A landscape with many peaks, sampled at points; each row gives a point and its height.
A climber steps from a point to the highest of its 2 nearest points, and stops where none of them is higher. Distance is the straight distance between rows; heights are no part of it.
tila height 4.10: [ 87 165  74 172 150 135  78 146  77 159  64 113 103 156 142  97 117 132
  99 125  80 144 105 111]
Bopu height 7.08: [119 115 161 159 185 149 143 155 129 136 140 154 141 147  89 127 125 169
  76 194 159 135 165 111]
fug height 5.05: [148 131  75 106 141 117 111  81  93 100  93 111 167 106 147 179 137 104
 114 117 107 106 147  92]
rimi height 5.20: [121 173  99 111 117  77  82 115  76 101 133 109 137  84 183 118 126  93
 170  61  94 110  87 129]
Ninul height 3.54: [166  98 100  65 134  86 132  98 179 120 164 112 119 104 130 170 135  88
 139 110 153 126 121 117]
Sev height 4.41: [128 147 105 131 110 106 107 140  82 118 114 115 131  96 151 109 128 114
 167  86  97 122  92 119]
retob height 6.02: [163 155 149  60 118 117 152  93 197 125 173 138 106  74 128 128 159 124
 126 104 207 118 111 120]
fomaf height 5.30: [ 88 130 129 172 174 167 109 146  93 154  95 149 137 153 101 132 130 155
  88 169 118 149 136 118]
nas height 4.88: [107 125 124 146 121 148 125  99 216 148 161 152 116 175  78 102 118 138
 114 186 136 176 145 153]
fodip height 1.97: [151 102 191 125  99 150 188 185  83 122  99 131 135 150 120 120 128 139
 162 117 118 112 145 121]
kito height 1.53: [144 171 172 115 117 139 177 179 112 124 150 136 120  61 142 117 166 133
 149 103 186 115 103 127]
bev height 2.20: [117 148 167 138 130 166 175 168  68 123 109 137 135 110 105 142 144 144
 127 126 143 108 119 127]
Nofek height 6.23: [130 114  64 141 148  96  71 135 157 134 132 125 101 152 118 121 129 101
 139 145  83 165 109 151]
Mula height 0.72: [148  62 121 122 127 108  96 146 174 138 129 143 116 185  95 131  98 116
 148 148  90 130 156 126]
zozap height 6.00: [150 122 164  99 146 109 177 189 224 143 185 150  97 120  95  89 112 125
 125 159 171 146 127 137]
zuf height 3.76: [ 87 193 181 146 125 192 151  75  67 103  98 141 132 108 141 133 142 192
  84 117 153 117 107 117]
Bak height 2.55: [101 175 124 158 131 170 137  88 174 119 173 139 113 119 105  99 139 164
  95 171 160 159 118 135]
tumat height 1.89: [167  62 144  81 144 122 168 127 180 124 144 136 134 134 112 175 119 116
 143 125 169 114 158 106]
Kof height 5.67: [140 107  94 125 147 141 108  83 119 110  83 118 164 134 120 191 140 122
 109 131 130 104 163  98]
giz height 3.81: [150 142 128 109 107 139 132  68  88  97 100 119 153  94 163 166 154 130
 143  88 139  97 126 114]
diba height 8.60: [127 108 143 137 172 153 146 114 143 129 132 158 148 153  93 155 151 158
  85 189 160 145 162 129]
Geko height 2.95: [ 94 192 194 133 138 196 190 115  60  99 130 147 143  94 137 148 146 197
  91 112 172 119 124 108]
Ser height 4.73: [ 87 164 131 166  91 144  99  27 184 143 150 109 117 120 157 128 151 145
 102 141 140 156 127 150]
Rarid height 6.10: [107 120  90 157 135 123 101 120 189 145 137 144 103 186  89 102 118 141
 125 182  95 166 133 160]
Sofog height 3.66: [ 97 138  61 168 174 109  83 191  68 155  75 101 124 130 134 102 113 123
  96 135  79 139 120 109]
kofo height 3.79: [118 129  90 122 108 131 100  79 135 123 104 120 136 144 130 141 144 118
 128 115 111 135 135 140]
daf height 3.19: [127 123  97 133 123 136 107  74 177 130 128 133 116 143 112 144 146 133
 113 144 140 145 129 143]
dez height 6.31: [121  89 106 136 173 144  96  95 123 127  61 126 148 159 109 176 134 136
 105 155 107 119 170  96]
Bavu height 2.45: [ 80 160 101 165  96 161  88  57 112 143  94 110 116 140 158 123 139 143
 104 108 103 154 110 142]
vege height 2.83: [ 71 209 122 177 113 152 117 129  63 136 112 144 109 105 129  71 127 179
 110 102 111 155  76 150]
Bave height 2.41: [ 70 191 126 178 131 174 143  80 135 121 149 132 114 132 109  93 129 172
  79 163 155 165 126 141]
Ged height 8.40: [147 169 157  95 101 143 150  88 177 104 173 140 117  88 157 134 161 147
 135 105 198 120 101 135]
lemod height 1.01: [149  53 118 109 133 107 104 109 181 125 116 128 135 185 101 160 107 102
 141 144  94 100 169 120]
rorum height 8.32: [127  98 133 125  91 139 136 146 130 128  81 122 125 198 114 128 103 105
 166 103  69 111 156 113]
zetak height 2.11: [152 146 120  93 128  84 123 165 117 122 170 122 124  59 165 119 149 103
 153 100 154 126  94 138]
Vodo height 6.06: [133 171 161 119 125 136 131  91 121 106 151 130 132  84 155 129 158 159
 130 110 182 115 107 134]
Vil height 7.16: [159  77 113 137 133  95 125 196 101 136 115  93 140 141 132 136  94  85
 167 107  68  95 137 114]
Rega height 5.36: [138 126  64 119 149  85  74 134 173 143 168 121 101 127 122 118 132 101
 125 133 105 167  85 169]
mure height 2.94: [ 88 172  95 152 110 125  75  75  74 134  89 125 131 132 171 109 120 143
 118  89 103 141 103 133]
veg height 6.01: [112 137 133 141  61 138 116  22 177 142 152 100 119 128 168 142 143 108
 124 118 135 134 116 147]
vikiz height 4.72: [108 182 158 139 136 166 133  63 102 100 127 136 147  94 159 143 146 183
 102 112 185 122 117 125]
pabo height 0.43: [118  82 129 128  98 102  98 142 177 138 122 136 117 221 107 113  93 108
 164 146  71 135 159 145]
Lor height 7.00: [158 125  95 121 115  78 121 188  91 125 144  85 125  87 154 122 125  67
 166  85  79 102 101 127]
kan height 0.93: [115  77 215 112 103 148 164 169  90 129 105 156 151 187 101 127  93 152
 136 168  85 104 193 108]
Suge height 1.37: [121  91 204 135 119 151 182 205  82 131 103 140 147 169 102 121 103 138
 137 140 101 100 167 118]
Nilen height 3.67: [128 134 118 143 112 148 130 144  84 126  99 120 133 131 127 126 142 125
 142  92 101 122 118 132]
Bekag height 1.54: [116 197 162 142 153 122 115 181  78 137 166 127 128  50 177  80 150 150
 132 112 173 132  83 147]
pume height 6.67: [174  97 131 102 131 102 148 176 162 134 145 123 117 137 122 132 124  94
 158 117 121 118 124 135]
mal height 0.17: [105  98 130 142  91 131 108 112 173 140  96 122 125 221 104 102  89 119
 132 157  59 137 173 142]
pupun height 2.17: [ 83 191 134 182  97 153 128 117 104 130 141 132  98 127 126  67 125 148
 118 129 116 160  92 141]
neti height 2.36: [165 139 153 101 125 129 160 159 104 111 133 122 142  70 144 130 155 119
 142 106 171 104 125 124]
Zevu height 2.99: [119 130 141 146 132 153 149 153 101 136 103 136 132 133 109 117 128 133
 134 139 121 128 133 132]
fov height 8.55: [126 109 129  99 142 105 152 132 230 147 189 155  86 143  84  99 115 125
 117 167 162 153 127 143]
Pive height 6.03: [ 98 112 143 177 194 161 123 179 102 145 107 148 147 146 102 117 118 176
  67 181 130 140 152 127]
ronu height 5.33: [140 114  80  97 149  83  89 120 202 142 170 112  82 144 104 135 132  96
 125 133 134 173 111 160]
panin height 6.05: [149 146  85 106 116  78  98 157  74 103 163 105 137  71 171 113 120  68
 178  65  84 105  83 125]
rap height 4.43: [137 126  97 112  98 121 108  73  94 107  99 110 147 114 152 156 136 116
 145  93 108 109 131 116]
Bule height 4.17: [167  91 188  76 157 106 177 183 222 152 189 144  96 116  99 119 102 127
 128 157 195 117 150 117]
muzar height 1.41: [163  62 127  88 134 110 130  97 178 113 130 125 132 153 106 183 111 107
 132 129 147 102 162 110]
muf height 2.09: [120 168 190 140 137 193 198 150  68 126 123 140 152  99 121 139 131 160
 107 142 165 116 126  95]
ruteg height 3.22: [103 161 113 143 114 139 137  66 210 139 184 130 109 130 103 108 141 150
  94 161 172 171 120 140]
Katud height 2.81: [164 119 100  75 123  83 133 142 153 124 180 116 129  76 147 155 140  93
 150 105 157 137 105 129]
moto height 2.12: [123 182 116 145 150 116 100 176  91 131 155 130 127  60 148  89 155 145
 126 117 152 145  82 147]
vupuf height 7.11: [128  87 123 150 184 150 103 121 135 133  95 148 148 156 101 157 135 153
  88 174 133 131 173 116]
zuna height 2.73: [127 155  88 152 158 101  93 164  68 143 128 126 137  73 154 113 139 125
 107 132 130 149  91 134]
Kegok height 7.83: [118 141 124 117  88 127 103  34 142 109 138 114 131 110 182 136 137 120
 140  91 144 129 102 161]
lazu height 3.23: [120 136  58 163 185 104  67 168  70 155 105 121 142  95 146 108 130 119
 100 151 109 151 115 119]
Sosog height 2.79: [178  78 169  63 136 109 185 161 191 139 162 138 113 117 118 148 110 108
 135 131 191 123 142 114]
maka height 3.86: [ 77 186 127 170 105 162 114  22 152 124 151 126 124 113 166 110 138 172
  89 131 161 162 119 150]
miri height 2.84: [168  91 174 114 121 133 190 205 109 134 138 133 134 130 123 127 114 112
 154 135 139 107 155 129]
barum height 0.57: [ 99  98 203 131  87 143 162 153  93 119  81 161 150 222  94 109  87 155
 123 162  77 122 170 124]
leb height 3.44: [ 76 186 121 162 108 142  98 113  61 145  79 126 112 124 146  95 113 153
 106  95  96 153  91 127]
pizu height 6.11: [149  74 125 133 139 127 129 149  91 124  65 113 167 180 137 162  97 114
 148 127  73  88 185  83]
Lipa height 5.87: [175  69 133 103 113 108 145 153 104 119 112 109 149 131 136 176 123  82
 171 100 109  73 156  94]
bonif height 6.07: [157  64 134 144 136 117 146 220  84 142 122 106 151 130 131 134 106 107
 143 121 112 100 142 127]
filiv height 1.94: [ 69 178 126 174  93 160 127  79 127 140 118 117 111 132 140  92 130 151
 108 115 115 153 109 150]
zit height 4.63: [ 90 148  97 177 167 148  99 146  79 146  66 147 125 160 111 108 116 154
  95 143  84 144 133 117]
Vad height 7.26: [111 122  90 150 150 112  82 164 167 150 140 132  98 179 101  94 114 115
 140 156  81 157 120 156]
lop height 1.42: [135 180 155 103 138  96 122 156  88 117 180 115 134  46 187  97 158 125
 161 100 169 113  82 141]
rima height 5.19: [153  87 151  97 106  98 158 174 174 136 155 149 122 163 110 110 103 114
 164 142 115 123 143 140]
Vave height 5.11: [184  61  97  93 120  79 157 154 120 104 135  95 144 124 141 175 117  68
 147  98  99  82 137  99]
rela height 7.09: [137  73 160 125 116 121 144 151 110 132  76 137 146 190 112 142 105 118
 171 132  76  99 176 115]
Gub height 4.00: [113 129 112 146 119 144 123  57 215 139 152 147 111 153  88 129 131 139
  86 172 146 172 132 146]
neb height 3.99: [153  90 173 111 104 130 184 176 142 134 133 149 131 161  90 110 117 112
 167 150 117 109 142 133]
Kabo height 5.44: [164  79 115 132 136 114 140 149  92 108  81  98 156 143 150 181 121  92
 148 108  99  59 164  80]
Vese height 3.08: [161 123 124 115 119 130 144 132  80 110 114 114 152  81 149 161 141 115
 157 100 139 103 132 115]
Zare height 6.45: [143  90  98 111 153 104 115 129 215 133 153 142  95 149  95 123 127 121
 120 158 140 157 123 163]
dozi height 4.67: [145 150 156  90  96 146 128  78  97 105 133 128 150  80 164 137 157 132
 148  85 175  94 124 132]
beso height 8.50: [160 106 106 129 115 104 134 186 124 128 128 105 115 129 132 133 114  81
 177 101  86 118 112 134]
nud height 3.06: [ 79 199 134 162 142 158 107  55 116 116 140 143 130 108 134 115 143 190
  70 141 165 159 110 143]
Tof height 4.54: [163 123 116  37 131  95 143  85 202 115 174 126 110  82 136 163 140 106
 136 106 204 128 115 123]

Call two points neighbours if one is among the 2 nearest of the other. Go from one point of each pair to the other, from neighbour to neighbour, staying as high as possible. Name the lowest point that can't be avoided.
Vad / Ged => daf
Vad / Lipa => pabo
beso / diba => muf
rorum / Lipa => Kabo
fov / Vad => ronu
diba / Ged => giz

For each start below, name the point where the climber stops.
zetak => Ged
kan => beso
Nilen => beso
Bak => Vad
barum => beso
pabo => fov
Bave => Kegok
